Each row is a point on a tangle of strands that fork and nearly touch. The rows are in no order.
Two points are linked if the straight distance between their rows is under 110. Some points are linked to none.
rop: [ 16  -8 -57  14 -64   1 -57 -48  -2  -9   8 -20  26   8  25 -29 -48   9
   4 -11]
diti: [ 32 -16 -30 -23 -80  13 -33 -15  36   7  14 -35 -24  49  43 -31 -10  41
  -7 -38]
guge: [ 15  14  56  88   0   2  -2 -47  -8  50  46  -1   9  36  -4 -15 -26   9
   7 -11]
femar: [ 17 -13 -66 -14 -75   5 -29   1  12 -29  13 -34   5  58  34  16   5  76
 -28 -15]
ruf: [ 31 -19 -56 -24 -49  16 -44  -4 -33  -1  18  34 -60  -4  15 -20   7 -54
   1   7]
Fufis: [ -3  15 -95 -19  14  -5   6   4 -27 -29   4  -8  15  23 -10  43  42  29
 -55  30]
volu: [ 31 -22 -28 -32 -67  14 -39   2  40 -12  37 -48   7 -12  22  -7 -14 -61
 -20  29]
sis: [-15  40  -8 -15 -71   5  29 -14  21 -22  76 -22  -7  59   8  41   4 -16
  -7  38]
Favut: [-33  30 -52  31  -7 -20   4 -15 -84  12 -34  68  -4  19 -21 -12   9   4
  -1 -42]
gosi: [-45  21 -31  15  23   6 -32 -35 -31  39 -59  49  16 -21 -22  48   1  22
  28 -56]
Lakos: [-21  16  21   5  72  11  28  29 -47  -4  14  19 -31  -4  -8  52 -50 -12
 -33  44]
Nom: [ 12  17  59  38  81  55  -7 -16  16  54  11  14 -49 -39  -9  11 -46 -31
   9 -15]
Vusak: [ 17 -73 -22 -37  15 -17 -14  12  60  13  14 -35  37 -30   1  46  -2 -57
  -2  -2]
Kala: [ 45 -10  -1  11 -33  27 -31 -10  38   3  39 -56 -34  40  42 -24  -9  25
 -32  -4]
zupap: [ 21  -2  35 -10  64   1  39  51 -10 -17  29   6  18  -7  -9  -8  -2 -42
 -45  38]
Veki: [ 16 -11  38  23 -20 -14  12 -17  -9  26  46  15   0  19  16 -49 -75 -57
   4 -15]
mipek: [-33  39 -14  22 -11 -38  10   1 -63 -57 -45  44  45   2 -17 -58  41   1
   2 -21]
sen: [ 10  30 -15  10  63   5  -2  -1 -32 -12 -34  25  60 -49  -7 -27  23 -30
 -43  11]
gadas: [ -2 -10 -41 -53 -38  16   4  20 -15 -18  31  -5 -74  48  22  26   3  21
 -35   6]
bemi: [ 11  -8   4 -21  61  10  -4   0  52   5 -19 -38  68 -47 -16  31  39 -24
  -4  11]
lefo: [ -7  -9  32  15  -4  19 -40 -33  45  -7 -13 -36 -28   8  13 -26 -43  63
   5  15]
fipib: [ 23  40  -9   5 -80  42 -42 -59  26   1  30 -30 -37  22  19 -55 -29 -27
  -1  22]
duv: [ -7 -37  16  -4  28 -53  16  32 -28 -44 -16  -3 101 -25  -4  28  54  -8
 -12  -7]
buven: [ 51 -25  53  46  13  32 -26   4  41   8  48 -63 -35   8  38 -30   2  49
 -34  -1]
sulet: [ 23  -7  36  19  40  24 -16  18 -20 -38 -51  12 -16 -30   4 -64 -10  56
 -11   2]
Tesut: [-21  12   1   1  65 -13  50   6 -36  73   2  54  30  19 -28  63  26 -28
 -11 -39]
nupa: [ -3 -24  12  10  24 -34  -3   2 -45   0 -39  43  65 -32  -2   9  -5 -47
  20 -35]
zuse: [-27 -39   3 -30 -13 -10  -4   8  -9 -22 -67  39 -55 -10  -5 -18   0  37
  41 -28]
Nuzen: [-14 -22 -71   1 -15 -20 -33  -7  -2 -21 -10 -42  36  40  16   6 -38  66
 -35  -6]
tiv: [-42  47 -22   0  -7  21  17 -10 -13  49  -7  40 -40 -28 -24  39 -29 -40
  23   4]
rok: [ 21  31 -68 -21 -20  -2  25  -4  11 -17  34 -31  27  50   2  15  52   8
 -54  10]
Dal: [ 41 -41 -17  33  20   1   0   4   1  29  60 -29  -9  73  23  11  -5  26
 -24 -43]
tivi: [-21 -56  16  22 -45 -41   0  -6 -32 -14   3  30   9  27   3   6 -29  34
  62 -40]
Bufu: [  7 -53  12 -21  22 -16   6  22   5   4  11  -1 -37  25  15  21 -20  17
   6 -14]
Rul: [-19  -1  32  17 -26 -39  19  -9   7 -19  42 -20  48  47  -2 -16 -47  26
   7  20]
zisak: [-38  39 -25   4  38  14 -23 -26 -48  21 -96  66  19 -60 -18  30  -1 -26
  14 -21]
Tal: [ -2  21  -1 -41 -40   8   4 -27  86  -8 -11 -41   2 -19 -11 -15  13 -16
  28  23]
zakel: [ 12  33 -38 -23 -55  32   2 -12 -13 -37  23  -4 -44  52  11 -17  16  31
 -20  19]
Gak: [ 14  28  12  57  -1  51 -29 -35   7  32  17  13 -62   1 -28   2  50  13
  52 -28]
Todir: [-21  67  27  18  44  18  -7 -26  -3 -22 -59   5  14 -39 -22  -6  21  35
   1  29]
Deren: [ 28 -16 -50  10  38 -11 -33  28 -26  -1   1  -5  50 -33  -6   1  27 -30
 -31   6]
Beg: [-31   8 -50 -29   8  -5 -25 -36  22 -12 -72 -14   8 -21   4 -40 -43 -10
   5   3]
dus: [-11   7  -6   6 -49 -12 -30 -26  30 -25  23 -38  39  -4   2 -11 -50   2
  14  25]
Fil: [ -6 -10   9 -46  35  -9  -4  10 -35 -14 -97  57   4 -35   1 -22  33 -44
  13 -50]
pudi: [-50  57   5  36  44  13  37  -2 -31  66   1  52 -45  -4 -20  36 -51  -1
   0  -2]
Bor: [ -1 -24  41  19 -17  -5  22 -16  11  43  48  10 -62  58  -6  32  -5  12
  62 -51]
beril: [-31  70  23 -24  -1  -6  63  10 -17 -12 -31  38 -43   3 -33 -34  15  14
   9  17]
Rodo: [ 13 -32  14  19  -6 -51  18  17 -16 -16  29 -15  52  59  22 -23 -15  54
 -16 -13]
par: [  28   -8    1   -2 -107  -18  -13   13    0  -47   38  -14   -8   28
   40  -59  -22    1  -14    3]
zino: [-12  -3  47  16  51  28  -7 -35  59  44 -16 -19  -9 -27   1   4 -34 -25
  17  -5]
Nomu: [  1 -11  53  10  34  -9  19  50 -15 -58   8 -20  26  -3  -9   1   7  47
 -27  43]
bom: [-12  -4 -35 -20 -47 -24  -4  27 -72 -60  13  36   8 -21 -14  -5  16 -25
   1  47]
dul: [ 12 -11  25  -3 -37  18  21   8   1   5  45  -3 -92  52  11  23  24   3
  31 -28]
nog: [ -8 -18 -13  33  17 -13 -31 -36 -10  33   2  12  -3  13   1   4 -76   6
  13 -38]
kefek: [-22   2   5 -25  19  -8  27  14 -18  -3 -13  31  30 -73 -12  35 -10 -96
  -8  42]
naz: [-26 -19  59  20 -29  -1 -18 -28  21  -8  -7   0 -15 -11   1 -19 -72  28
  55  -8]
soso: [ 15 -17  16   3  54  43 -37  -1  51   4 -25 -48 -28 -10   4  -7  -7  67
 -17  -7]
Gep: [-17  21 -59  25   1  34 -56 -69   8  19   3  -4   9   2 -31  40  -2  21
  13  -1]
fovib: [ 16 -27   4 -21  46  47 -38 -17  46  28 -37 -34 -21 -61   3 -11 -24 -39
  18  -6]
pomup: [ 36   3 -45  44   9  52 -70 -44 -19  17  39   6 -14  14  -1  15  -1  19
  11 -14]
boviz: [ 50 -27  24   2 -17 -13 -18  18  -8 -18  -8   9  18 -17  14 -97  -6  -4
  14  -8]
Rozoz: [  29   27  -42   -4  -16  -20    7  -19  -15   -5  -16  -12    1   51
   26 -102   -4   41  -49  -38]
kog: [ 11  -6  -6 -31 -33  20 -13 -29  71  26  22 -42   6 -13 -11  29  35 -22
  46 -10]
seru: [ 22  19 -34  10  -1  14  -2 -48  25  41  57 -28  27  21   0  -9 -20 -58
 -34  18]
Luk: [  0  58  21  46  23  27  33 -31 -13  90  14  50  -8  -1 -27  -5  16 -37
   7 -35]
metiv: [-30  -2  53 -13  17 -24  58  22 -24  -7 -16  34 -32  31 -15  19  -4  65
  27 -18]
Negel: [ -5  -6 -80  16  -1 -23 -32   0 -45 -42  -8  -9  49  13  -4  31   5  51
 -42  11]
ses: [  7   8  38  -1   6  16  38  37 -15  -7  40  17 -37 -16 -27  55  49 -20
  22  48]
pove: [-16  21 -46 -19 -20 -59  24  -1  -4 -31 -29  -7  33  64  19 -90  31  23
 -39 -32]
Luzaf: [ -6  26 -25 -24 -67  -2  23 -17  -2  21  30  39 -50  11 -17  25  44 -53
  44   5]
fono: [-58  -3  11  19   5 -29  15  16 -26 -16  15  23  29  25 -30 101   2  20
  13  24]
kenol: [ 42 -59 -32   2 -27 -26 -53  42 -18 -20 -29  -7  47 -33  28 -74  -8  14
   0 -31]
roku: [ 20 -13  75  22 -15  -4  24 -25  72  30  43 -33 -12  24   3  -5  -7 -16
  50 -33]
suvum: [ 39   3 -21   5   8  21 -23 -27  24  17  -3 -16   5   7   3 -42  36  24
 -10 -22]
befo: [-22  30 -41   9 -18  29  10 -36  11  57  37   2 -52  28 -12  44 -17 -36
  14  -8]
vip: [  2   4   9  69  63   4  10 -18 -35  21  51   7  51  16 -14  36 -15  10
 -27  -2]
zetut: [ 15  33   2   9 -17  31  -7 -10   4  -3 -14  23 -44  -6  -9 -39 -24   7
  16  19]
tugu: [-15  12 -21  -3  17  23  -1 -17  22  -9  34 -46 -14  21 -10  58 -21  21
 -29  40]
vana: [-27  39  92  44  49  20  28 -17  58  45   5  -8  -1 -20 -20  19 -12  18
  31 -10]
Ponu: [-48  -8  -6 -27   9 -13  24  16 -39 -10 -26  43 -77  28 -12  24  -7  51
  17  -8]
Pitum: [ 24  -2  23   9 -80  24 -13  -4  12 -16  71 -25 -63  30  10  11  23 -22
  38   1]
Zaku: [  4  36  39  39 -57  19  15 -15   2  48  39  13 -45  -1 -12  -5  -3 -54
  71  -4]
vufi: [ 77 -13   7  53 -15  43 -66   7 -20 -10  48 -34 -20 -22   8 -10  36  -7
  -1  17]
val: [ 45 -62 -36   2  27 -19 -20  57  20  -1 -38 -36  58 -27  32 -30   0  26
 -35 -25]
Dag: [ 50 -54 -57   0  15  -8 -14  25  19  21  29 -42  20  56  29   6   9  37
 -57 -45]
tovup: [ 56 -26  38  50  35  25 -20   0  -5   9  33 -11 -45  10  14 -30   4  39
   1 -22]
zula: [ 43   0 -22 -19 -33 -14   8  26  52 -14 -25 -58  48   1  36 -76  37  26
 -49  11]
Dutor: [-34  30  17 -11  -4   7  10  15  -1 -26  13  11   2 -47 -41  69  39 -29
  19  71]
Tam: [-37  48 -31   1  -3 -23  43  -2 -71   9 -17  66 -24  24 -14 -19 -12 -27
 -18   8]
Guke: [-24  10 -26   5 -22   6 -14   4 -17 -38   0   4   2 -34 -33  75  29  38
  30  53]
dapez: [-35  11  78  14 -16  -1  15 -17 -12  16  -5  36 -42 -14   0 -45 -75 -10
  29  -1]
sav: [ 21 -87  34  22 -10 -24 -39  16   8  -6  13  -3  12 -28   5  27 -12   0
  58 -21]
topan: [ 30 -23  43  28  30 -19  11   9 -19   9  -8  48  61  -7   0   2  36  -9
  24 -61]
setot: [ 10 -19  62  41  16  -1 -12  44   3 -45  53 -26  39 -13 -19  30  24  39
   0  63]
keli: [ 34   1  12  35 -66  -5 -26 -18 -21 -33  49  -5   5  28  21 -47   2  20
  17   4]
kava: [-68  17  -5 -23  13 -48  27  17 -19 -34 -41  41  34 -27 -23  69  71  14
  22  14]
vin: [ 22 -15 -19 -48   7  26  -5  64  35 -19  -8 -44 -57 -10   7  21  35  52
 -17  30]
Siv: [ 23 -36  -8   7 -17 -16 -41  19 -37 -30  12   5  32 -25   3 -19 -54 -38
 -21  27]
Pase: [-36 -19  37 -41  75 -28  34  28 -31   2 -73  51 -23 -18  13  25 -35   1
 -22 -34]
sal: [-51  34  34 -17   7 -17  26   2   9  12 -44  34  61 -72 -22  44  15 -67
  31  18]
gumen: [ 27 -31  42 -31  44  -8  20  80  15 -18   9 -29  -7 -18  21 -13 -23 -12
 -54  39]
galob: [ -8 -43 -36 -32  -9   6 -43  12  15 -22  16 -25 -16 -31   2  72 -19 -27
 -13  51]
tubot: [  8 -65 -25 -42 -35  -7 -21  31  -5 -14  -4 -12 -72  27  20   0 -18  45
   0 -18]
fes: [ 46 -29 -11  18 -10  51 -85 -15   8  15  33 -38 -83  -3  36   1   0 -14
   9 -33]
vamo: [-57  40 -36   4   2 -32  21 -19 -66  -4 -57  51  32  27  -5 -20  58  -4
   1 -50]
sorez: [ 65 -61 -43   8  -1   6 -33  24  34  26 -10 -36  27  10  46 -52 -13  34
 -35 -44]
tusi: [-33  50   6  25 -26  27  -3 -69  42  31  36 -20 -48  32   8  27 -57  -3
  11  15]
tov: [-23  -9 -16   3 -36 -27 -13 -19 -38 -17 -34  26  74 -27  -4 -19   0 -33
  35 -19]
teteg: [ 23  -3  81  33  40  20   7  20 -11  19  12  25 -71  13 -13  -1   6  37
  37 -15]
baduz: [ 29  30  -6  11  19 -11  15 -26  -2  12 -31  18  -2  20  -1 -87  14   9
 -23 -35]
Perob: [ -2  15  77  35  10 -18  54  -2 -18   6   0  47  47   0 -15   1  36  19
  57 -39]
Bibak: [ 33 -12 -60 -42  -1 -15   0  42 -10 -27 -31 -18  19 -22   4 -14  97  -6
 -29  -1]
Tisen: [ 42 -11  -5   8 -39  -1 -25 -35  74  15  13 -57  43  22  12 -41  33  18
   5 -34]
mopi: [ -7  84  15  60  29  54 -11 -50  -3  53  -9  19 -23 -38 -25  -3 -33 -19
   4  19]
zik: [ -7  10  40 -23  45 -26  66   4   4  39 -57  41   6  20  -1 -16  21  14
  19 -74]
guz: [ -2 -29 -11 -40  25   6   3  34  50  -8  17 -44  11  -5  -2  57  -5  -6
  -7  37]
mibo: [-49  31 -16 -16  37 -26   5 -21 -27 -15 -81  24   3 -12   5 -50 -48  -8
 -22  -5]
Kob: [ 29  17  12  23   7  14   6  -4  23  -3  20 -34  18  18  31 -69 -31  22
 -75  31]
lin: [ -2 -13 -35 -22 -21 -11 -49 -33  46 -25 -33 -39  53 -40  -3 -23 -32  -7
  27  12]
zisin: [-18 -24 -34   6  54  17 -33 -15 -17  30 -10  16 -18 -18   0  56 -59  -3
   9 -11]
Big: [ 12 -38 -39  30 -45 -31 -46 -15 -20 -30   1  -6  65  12   6  -5  27  42
  29 -38]
lumob: [-14  11  24 -45  30   6  44 -10  46  30  24 -32 -43  15  -6  12 -40 -50
 -15  30]
lotu: [-19  74  56  15  35  -7  58 -28  23  13 -22   4  77 -24 -13 -23  -5 -15
 -25  13]
boko: [  3 -37  13  21 -32 -31  10 -25  -9  11  26   2 -28  81  11  -8 -36  41
  34 -44]
gug: [  5  33 -24  -1 -37  26  -1 -17 -45  -2  10  36 -79  29  -5 -14 -14  23
   5  10]
nipag: [ 17  -2 -54  25 -27  31 -64 -26 -21  -1  54 -12   1 -13  -3  42 -21 -36
   3  29]
det: [-75  30 -32   5  17 -30   8  -4 -35  21 -57  40  63 -12 -11  78  -1  -3
  15 -30]
Dup: [-65  -9  11  -7  21 -29  30  32 -37 -20 -26  48 -12 -23 -27 102  25  30
  17  33]
Luf: [ 26 -13 -19 -49 -59 -29  13  50  25 -44  -7 -35  24   1  23 -54  20  -7
 -30  23]
Zav: [ 32 -77 -67  -2 -42 -38 -24  16 -31  -2  21  -3  39  41  33 -11 -22   6
 -15 -39]
Fom: [-29  -4  93  22   1 -28  47  34 -29  -4  -9  45   5   6 -19  20  -7  26
  58 -24]
Zokel: [ 35 -20  34  18  39  -7  44  45 -15   8  72 -13  20  39  17   8 -20 -24
 -31  27]
vuzab: [  5 -53 -15 -31  17  -3 -13  22 -29   6   5  19 -61 -26 -10  28  -3 -33
   0   0]
Lun: [ 16  31   5  18 -73 -21  20 -37  10 -12  18   7  21  44   9 -77  25  31
  22   0]
moda: [ 28  14   1 -32 -28  45 -38   1  46 -11  45 -77 -72  22  56  -3 -32 -14
 -53   7]
mapu: [-14  23  -1 -41   0 -25  41  -7  39  -3 -11 -25  16  31  13 -44 -16 -14
 -25  18]
geval: [-32   9 -31  37  53  -2  15 -19 -37  23  18  16  18  47 -14  50 -25  50
 -31 -14]
Posab: [-17  13 -11 -61  21 -11  54 -10  58  40  -8 -16 -35  28   7 -29 -34 -37
 -28 -13]
Diri: [-30  -5  27 -18  81  -6  31   9  28  10 -32  -3  43 -46  -8  58  -3 -16
 -10  22]
nefup: [ 48 -25  32  17 -33  10 -35 -32  52  30  34 -45   6   8  10 -13  25 -10
  45 -32]
gof: [-44 -27  -6 -43  15 -47   4  28 -43 -26 -88  55 -23 -22  14  -8  19  -6
  26 -42]
gifel: [ 20 -27  33  43  45  17 -16   9 -12  -5  49 -16  43 -14 -17  32  -7   8
   2  23]
mabo: [-16  40 -23 -23  51  14   1  10  -7 -15 -29   9  26 -54 -14  -1  -3 -55
 -43  48]
patir: [-40  19  14  35 -10 -14   5  -8 -27 -19  -5  33  34 -13 -46  56  34  59
  50  15]
rof: [  0 -29  -8 -36   9 -20 -12  42  12 -31 -70  -6 -27  -6  14 -54  12  51
   6 -31]
Biba: [  1 -72  35  -1  22 -23  -6  11  11 -18  -2  -6  71 -30 -10  44  26   6
  25 -12]
Vod: [-30  43   7 -16 -37   8  14  -2   3 -59  22  -7  -9 -22 -20   8 -12  20
  -8  89]
vule: [-46  51  -4  21  31  -8  52 -17 -13  43  17  11 -10  49 -15  27 -57   8
 -26   3]
Losoz: [ 53 -28 -54 -44 -52  45 -42  18   1   4  22 -14 -73   7  16  -3  38 -23
  -8 -15]
geb: [ 37  -3   0  -4 -52   5  15  26  58  -4   1 -70  29  40  55 -52  16  70
 -54  -4]
bako: [ 63 -56 -25 -13 -50  40 -59  32   5   2  52 -38 -65  35  48   9  24 -12
 -13 -38]
rovuf: [-31  25  29  31   5  16   2 -11 -24   8  40   6 -63  12 -10  27 -97 -13
  -7  43]
Rik: [ 11   9  15  49  10  19  20 -19   1  68  45   8  12  15 -16  15   9 -10
  26 -31]
Lede: [ 55 -28   9 -24 -19 -15   7  47   5 -13 -24   2  -8  -6  17 -83  45  29
  -2 -38]
des: [-18  49  62  -5  61   3  62  -6  33  36 -51  20  -3  11 -17   1  19  46
   9 -37]
rima: [-25  50  38 -34  20 -23  49  -4  19  -6 -27  10  31 -26   2 -33 -24 -50
 -11  19]
lega: [  5 -14 -62  19 -25  11 -46 -58  -5  17  27   4 -10  40  22 -12 -81  -5
  -3 -23]
loda: [-27  -7  55 -13  53 -20  44  38 -34   7 -18  48  -2  -8  13  21 -50 -35
 -17   4]
zir: [-37  16  -8 -17  34   7   4  -6  25 -23 -54  -5  -7 -19 -23   6   7  48
   5  15]
feri: [-16   6 -67 -44  14 -16  10  30 -35 -20 -47  16 -26 -10  10 -34  21 -13
 -49   7]
zubat: [-13  16 -66 -27  70  10  -3  10 -59  -5 -71  36 -16  -7  -7 -18  41  -5
 -42 -20]
deg: [ 25 -80  20  19 -13  -3 -62  23 -30 -19  37   1   3 -30  14   4 -47 -29
  20   4]
koz: [-16  24 -37   8 -20  -9  -4 -46 -15  11 -13  13  58 -15  -7  -6  37  -4
  20 -24]
fem: [-17 -49 -30  -5 -77 -38 -21 -15 -21 -27   5  11  14  41  -3  11   8  44
  36 -28]
tosim: [-14 -60 -77 -53 -21 -14 -38  -8  35  -9 -43 -27  14 -21  10  29  28  -8
   7 -12]
kevuk: [ 22   2  37  50 -82  26 -54 -11 -20 -33  57 -24 -49  43  26  -7 -10  28
  32  -3]
soz: [ -5  34  24   9  61   5  26 -22  44  -2 -24 -32  91 -46 -20 -14  16 -19
 -21  13]
vated: [ 31 -10 -63 -32 -42 -23 -12  52 -18 -23 -16 -20  15 -15  40 -73  18 -43
 -52  14]
lor: [ 31  21 -21  -6  -2  31 -27 -21  37  -4  21 -45  17 -20  29 -49 -49 -19
 -65  52]
Damer: [ -1 -22  11  31  32 -34  29   0  -1   7   7  -6  78  45  -8   5  34  69
  -4 -37]
boti: [-34 -56 -36 -10  28 -26 -30 -14   6 -10 -80  -3  42 -18  -5  11  19  46
  12 -48]
zuze: [ 41  17 -22 -30 -38  17  32   8  39   0  65 -54   8  72  23   4  35   0
 -63  15]
govo: [ -1  44  -9  38   7  48 -23 -56  25  27  12 -17 -42  15 -27  48  24  41
  21  -9]
Giv: [-10 -42  51  -4  -4 -15   9  18  33 -18   4 -21  26  14 -26  42  25  35
  46   3]
ninis: [ -8  -3  99  46  12  -9  29  -2  34  36  29   1  -6 -11  -8   0 -11 -25
  51 -25]
giruk: [ 37 -13  27  10 -31  25 -21   4  -9  12  51   3 -57  -3   4 -30  13 -54
  45   0]
Num: [  2 -21 -41 -49 -48 -26 -24  37 -23 -52  -5  10  -2 -35   3  20  40 -32
 -16  58]
baza: [ 47  12 -11 -14   0  40 -15  -2  16  -3 -31  -7 -16 -20 -25 -42  82  17
  16  -7]
Gapan: [-38 -29  -7 -40  13 -29 -10  23  30 -37 -75 -23  39 -40  -1  21  16  31
  10   1]
nuta: [ 36  -5  18  40  28  58 -53 -24  23  14  29 -32 -93 -16  12   5  -6 -45
   4   3]
Vel: [ 29  69 -11  -7 -29  22  24 -19  15 -20  15  -9  -8   9  -5 -67  58   5
 -21  47]
paf: [-22   1 -98 -51 -20 -31  -1  26 -25 -34 -27 -13  12 -10  19 -26   8 -44
 -62  41]
nor: [ 31  -5 -10   4  39  60 -50  20  26  -6  -2 -50 -68 -21  -4  19  33  54
 -15  17]
kinuv: [-37  14 -22  19  23  10   7  -2 -14  -8  13 -12 -41  45 -14  66 -53  68
 -21   9]
Vipu: [ 20 -53 -34 -48 -66   5 -44  36   8 -33  18 -24 -13 -40  28  24  13 -38
   4  43]
venuf: [  7  34  23  19  25 -11  30  14 -11 -31  10 -22  39  15  11 -42 -13  36
 -48  47]
gog: [ -2 -45  29   4 -31 -36   0  38 -64 -41  28  54  -9 -34  -4  21  -8 -38
  21  48]
togub: [-62  47   9 -14 -22 -16  57   9 -53  16 -37  81 -55  18 -26 -12   7 -18
  25 -14]
fasa: [  1  62  -6  21  -7   6  27 -39  19  27  29   5  56  13 -21  -9   6 -49
 -16  31]
zefef: [-17  18  16 -19 -20  -4  32  13   0  27 -15  32  11 -35 -25  23  72 -35
  46 -27]
Nin: [ -2  48  31  13  36  45   0 -27  -6  10 -28  24   1 -44 -13 -31 -19  -9
   7  19]
bevek: [ 43 -24  42  11 -27 -25  26  24  28 -13  23 -37  15  55  32 -63 -19  73
 -24  -8]
kero: [ 19  57  -1  58  23  54 -20 -41 -20  61  21  27 -44 -24 -28 -28  14 -20
  18  -9]
dem: [-12   2 -16   5  15  -7  41  -7 -29  39   3  39  58  -3 -34  56  74 -38
  14 -19]
vala: [-31  48  20 -26 -30   9  43  12  19 -30  11  -2 -44   4 -23   0  39  18
  11  55]
dake: [-37  41  70  22  29 -22  10  15 -39 -33 -52  39  64 -59 -15  24  -7   5
  15  13]
mif: [ 26  -1  -2 -40  10   5  27  85  14 -24 -13 -26 -30 -10  18 -27  32  26
 -49  40]
Dit: [  2 -49 -46 -37   6 -46  17  44  -7 -21 -22 -16  75 -17  20  -6  74 -19
 -30  -7]
bif: [ -5 -29   4 -14  16 -13  28   4 -11  47 -33  41 -31  25 -17  10  31  24
  42 -67]
Gel: [-77  30 -17 -33  -3 -26  28  -3  18 -11 -51  10  48 -43 -32  53  34 -34
  14  22]
zifo: [ 25  76  24  24  12  25  37 -34  30  13  12  -8  12   8 -16 -33  31  -8
 -24  38]
golim: [ 46  -8  50  65 -11   0   4 -15 -14  18  81  -9  -5  52  27 -42 -30 -19
 -17 -19]
Musob: [-33   6  73  -1  16  21  13  -1  32 -15 -21  -7  13 -71 -30  28 -21  -3
  52  46]
piru: [-29 -30  78  25 -18 -24  22  45 -46 -32   4  39   3 -36 -11  25   2 -13
  57  15]
Nali: [ 18 -38  17 -15  -7 -27   3  53 -11 -34  20  -6  -4 -22  30 -40 -36 -31
 -36  43]
fuzo: [-25 -18 -71 -20 -13 -27 -15 -25   8  11 -36   2  27   4 -14  21  21  19
  25 -41]
boraz: [-21   0 -24   4  22  11 -10   8 -53 -11  27  26 -50  15   1  21 -67 -13
 -31  46]
lonit: [ -8   6 -29  -6  56  48 -42 -21   5  28 -38   8 -28 -55 -18  29 -41 -33
  10  16]
Feken: [-70 -38   3  -5   9 -35  14   0  -5  12 -16  19  61  -2 -13 101 -11   5
  12 -12]
dob: [ 25 -51  -5 -30  16  19 -54  23   4   2 -16 -11 -65 -54   5 -12 -33 -27
  18  14]
vil: [ 27  -8 -60 -31 -30  19 -16 -25  31  16  41 -37  -1  27  19   5 -14 -43
 -44  -9]
retap: [ 15  18  23 -11 -27  13  28 -10  31   2  92 -46  13  40   5  22  20 -32
 -30  35]
Livib: [ 35  -4 -54  -3  28  14 -13 -12 -15  35 -11  16  14 -30 -13  10  36 -56
  -3 -15]
por: [ 25   2  20 -16 -24  36 -20  14  38   6  25 -34 -82  -3  25 -19  -8 -47
  -5  15]
lusu: [ 14  39 -19   3 -32  41 -55 -47  20  -7  23 -33 -27  10  13 -26 -58  -1
 -34  55]
Vup: [ 20  20   7 -57 -30   0  34  -3  65  -8  15 -38 -21  15  12 -45  15  13
  -1   6]
vopab: [  7  11 -12 -31  57   6   8  -2  -7  39 -59  43  -5 -35  -9 -14  26 -42
  11 -45]
gufoz: [ 13  17   9  -4  48  -3  44  35 -38   4 -14  36 -20   5 -13   3  39   9
 -28 -15]
Zisok: [-37  27  72 -12  72   4  59  14  44  23 -57  13  34 -31 -18  42 -17   4
   8  -7]
teli: [-27  10  21   4 -50   2  22   4   8  44  21  33 -16 -13 -36  32  32 -25
  81  -2]
Gebip: [-21   6  38  22 -15  -8  15 -11 -10  16  22  33  12 -22   1  -5 -62 -48
  25  18]
Ziz: [-58   9  -1 -13  66 -28  19  -7 -16  14 -79  34  16   7  -7  20 -53  -7
 -10 -42]
nolov: [-40 -18  86  -7  17 -17  17  21  -7 -30 -36  28  34 -63  -1  30 -37 -12
  37  12]
Gamim: [ -5  15   0  -6   6 -49  39  21 -26 -32 -28  12  50  26   4 -44  48  -5
 -22 -22]

Follow the links from the first point to the second, and from the first to the third. Name the last point that the two ways share.
geb; togub; des -> nefup
vated; boti; kog -> fovib
boviz; gug; lor -> Fom
ninis; nor; Ponu -> Nin
dob; tugu; zuse -> Fom
loda; Luf; kog -> dus
lumob; koz; Rodo -> fovib
zisak; Fom; kenol -> zuse
keli; Big; teteg -> Pitum
Num; kefek; Dag -> zuse

A fork is a point with three links. Follow the links from the first point to the second and name the forks in between, in order.
lor; guz -> geval
seru; Feken -> Vipu, piru, Fom, zuse, fono
Todir; vin -> Nin, kero
fem; dem -> Pitum, giruk, teli

A fork is a point with three links, a tip a point with one. Leave the first point through the second and follow the links. Name the first fork or tip that comes.
zik; des -> mapu
Dal; Dag -> zuse
Vod; vala -> suvum
zubat; feri -> Rodo
Rik; guge -> gumen
zetut; gug -> fovib

Name the points in between on the shortest way along the links from the first point to the second, in order.
Nin; gumen -> mopi, kero, Luk, Rik, guge, golim, Veki, Gebip, dapez, naz, lefo, soso, nor, vin, mif
venuf; mabo -> Nomu, setot, gifel, vip, geval, kinuv, tugu, guz, galob, Vipu, Num, bom, gog, piru, Fom, metiv, Ponu, zuse, gof, Fil, vopab, Livib, Deren, sen
vated; zakel -> Luf, zula, geb, bevek, Rodo, Rul, dus, rop, lega, nog, zisin, lonit, fovib, dob, vuzab, Bufu, tubot, gadas
det; rof -> Feken, fono, Dup, kava, Gel, sal, kefek, mabo, sen, Deren, Livib, vopab, Fil, gof, zuse
fipib; tusi -> lusu, lor, Kob, venuf, Nomu, setot, gifel, vip, geval, vule, pudi, tiv, befo
